Each row is a point on a landscape with many peaks, with its height.
From any point a climber steps to the highest of the 4 points nearest to it. It stops when none of these is higher. Distance is the straight distance between rows; heights are no part of it.
Q_429: [-16 -64  60  15   3  10 -39  -9 -31  16]  h=359
Q_156: [ 21  67  -6 -12  21 -17  48  21   7  12]  h=207
Q_391: [ 11  30 -39 -10 -16  -6  28   7  14 -21]  h=468
Q_288: [  1  26  49 -16  38  10  55  14  -8  41]  h=502
Q_961: [  1  21  56 -11  36  14  41  17 -12  44]  h=527
Q_885: [-11 -41 -44  13 -12   7 -54 -35  13 -24]  h=753
Q_623: [-10 -58  75  11  14  23  -5   4 -40  26]  h=500
Q_530: [  2  18 -46 -10 -28  -2  12   4  26 -21]  h=531
Q_763: [-13 -50 -53  17 -12  21 -66 -31  15 -18]  h=645
Q_815: [-12 -36 -29  11  -7  -2 -42 -29   7 -26]  h=693
Q_878: [-20 -59  46   7   0  17 -24  -9 -20   9]  h=435
Q_637: [ 24  75 -54 -13 -35 -14  26  28  35  -4]  h=118
Q_423: [-12 -66  80  20  13   8 -28  -3 -46  18]  h=427
Q_591: [  0   8  33   5  10   1   7  16 -23   7]  h=176
Q_14: [ -4 -77  83  25  19   0 -29 -10 -53  15]  h=395
Q_243: [ 11  33 -28  -7  -6  -1  38  12   8 -13]  h=430
Q_666: [  1  28  35 -18  35  10  56  10  -6  32]  h=420
Q_187: [  7  13 -71  -9 -41 -11  -2  -7  40 -28]  h=144
Q_790: [ 10  -1  67   5  47   2  30   4 -40  30]  h=428
Q_713: [ -1  20  37  -4  17  12  23  19 -17  24]  h=347
Q_108: [  9  36  21 -16  39   2  65   9  -3  22]  h=318
Q_103: [ -3   6 -59  -7 -40  -3 -22  -1  41 -16]  h=423
Q_614: [ -1   3 -70  -2 -44  -4 -42  -7  45 -19]  h=274
Q_131: [ -5 -19   4   9  -3 -10 -16 -15 -11 -19]  h=453
Q_450: [  3  27  62 -26  50   2  76   9  -7  47]  h=475
Q_185: [ 10  42  46 -27  52 -12  81   5  -5  33]  h=342
Q_848: [-17 -48 -13  10  -5   8 -40 -29   3 -15]  h=595
Q_300: [  8  32 -15 -11  10   6  44  14   3  -4]  h=375
Q_455: [ 22  46 -53  -3 -29 -21  22  10  21 -27]  h=357
Q_292: [  1 -38  66   7  36  17  30  -1 -43  25]  h=501
Q_92: [ -5 -25  17   7   3  -5  -7 -11 -19 -16]  h=256
Q_816: [ -1  -8 -40  10 -22 -16 -53 -16  17 -24]  h=619
Q_845: [ -2 -14 -26   8 -15 -14 -40 -17   6 -24]  h=644
Q_293: [-14 -71  60  19   6   2 -51 -18 -34   9]  h=344
Q_677: [ -5  16  -2  -6 -10   8  11  18   4   2]  h=484
Q_787: [ -6   6 -39  -9 -35  -3 -13   7  30 -15]  h=588
Q_376: [ -1  -3   6   6  -9 -10 -16   3 -11 -10]  h=452
Q_629: [  0  22  71 -17  46   4  53  16 -12  55]  h=681
Q_581: [ 15  53  14 -17  37 -16  65  14  -2  21]  h=226
Q_671: [ -7 -50 -69  20 -16  21 -72 -33  17 -26]  h=541
Q_990: [-14 -45   8   7  -3   6 -16 -21  -6 -15]  h=341
Q_738: [-23 -58   3  11 -10  14 -58 -25   0  -2]  h=392
Q_967: [  2  -9 -62  14 -24 -13 -64 -25  21 -28]  h=621
Q_36: [ -1  -9  20   9   5  -8  -3   0 -18 -11]  h=220
Q_478: [ 20  59  -8  -9  17 -13  48  18   1   4]  h=257
Q_484: [ -4   9 -29  -7 -29  -1  -6  12  23 -12]  h=598
Q_638: [ -8 -50  59   7  17  22  14  -4 -36  17]  h=615
Q_776: [ 10   5  56   4  35   1  20   9 -35  24]  h=388
Q_145: [ 26  73 -43 -11 -20 -17  27  31  23  -5]  h=170
Q_190: [ -5   6 -12  -1 -22  -6 -16  10  10 -10]  h=589
Q_842: [-24 -59  30   6  -4  14 -41 -16 -12   4]  h=788
Q_68: [ -3  10  20   1  -2   2   1  16 -10   2]  h=313
Q_312: [-2 20 16 -7  7 15 28 20 -5 16]  h=328
Q_880: [-21 -53 -29  15 -10  20 -67 -31   9  -7]  h=543
Q_175: [ 19  54 -17  -8  11 -13  42  15   3  -3]  h=289
Q_829: [ -6  12 -20  -8 -22   6   8  15  16 -10]  h=562
Q_385: [ -6 -33  29   7   9   5   4 -10 -28  -7]  h=75
Q_939: [ 18  32 -63  -4 -32 -18  10   0  27 -32]  h=330
Q_442: [ -4  -9  -9   8 -14 -12 -29  -8   1 -19]  h=601
Q_966: [  4  -3 -69  11 -30  -9 -67 -16  30 -20]  h=537
Q_321: [ -6   6 -27  -4 -30  -6 -23   9  23 -13]  h=630
Q_372: [  6 -13  49   9  29   3  19   0 -40   7]  h=373
Q_90: [ 23  62 -46  -6 -21 -19  23  20  20 -14]  h=254
Q_23: [ 10  37   9 -14  29   3  57  11  -3  13]  h=255
Q_320: [ 21  76 -25  -9  -3 -15  36  29  14   6]  h=171
Q_448: [  0 -26 -61  17 -15  -7 -60 -34  18 -30]  h=676
Q_64: [-23 -59  24  15  -1  10 -65 -22 -11   4]  h=410
Q_34: [ -6   3 -46   2 -34  -8 -47  -5  30 -18]  h=568
Q_731: [ 23  83 -42 -17 -20  -9  40  34  34  11]  h=41
Q_511: [  6  34  37 -21  46  -3  72   7  -3  31]  h=370
Q_510: [-23 -58  19   8  -6  16 -38 -20  -4   0]  h=506

For each start below, name the point where the climber stops.
Q_591 -> Q_629
Q_293 -> Q_842
Q_312 -> Q_321
Q_816 -> Q_885
Q_156 -> Q_321
Q_478 -> Q_321
Q_776 -> Q_629
Q_23 -> Q_629
Q_90 -> Q_321
Q_511 -> Q_629
Q_14 -> Q_638

Call two points neighbours if one is among the 4 nearest of the other. Go from one point of each pair to the other, from neighbour to neighbour, staying as high as possible. Name the lowest point that can't be avoided.
Q_638, Q_629 -> Q_790
Q_885, Q_842 -> Q_738
Q_885, Q_321 -> Q_190
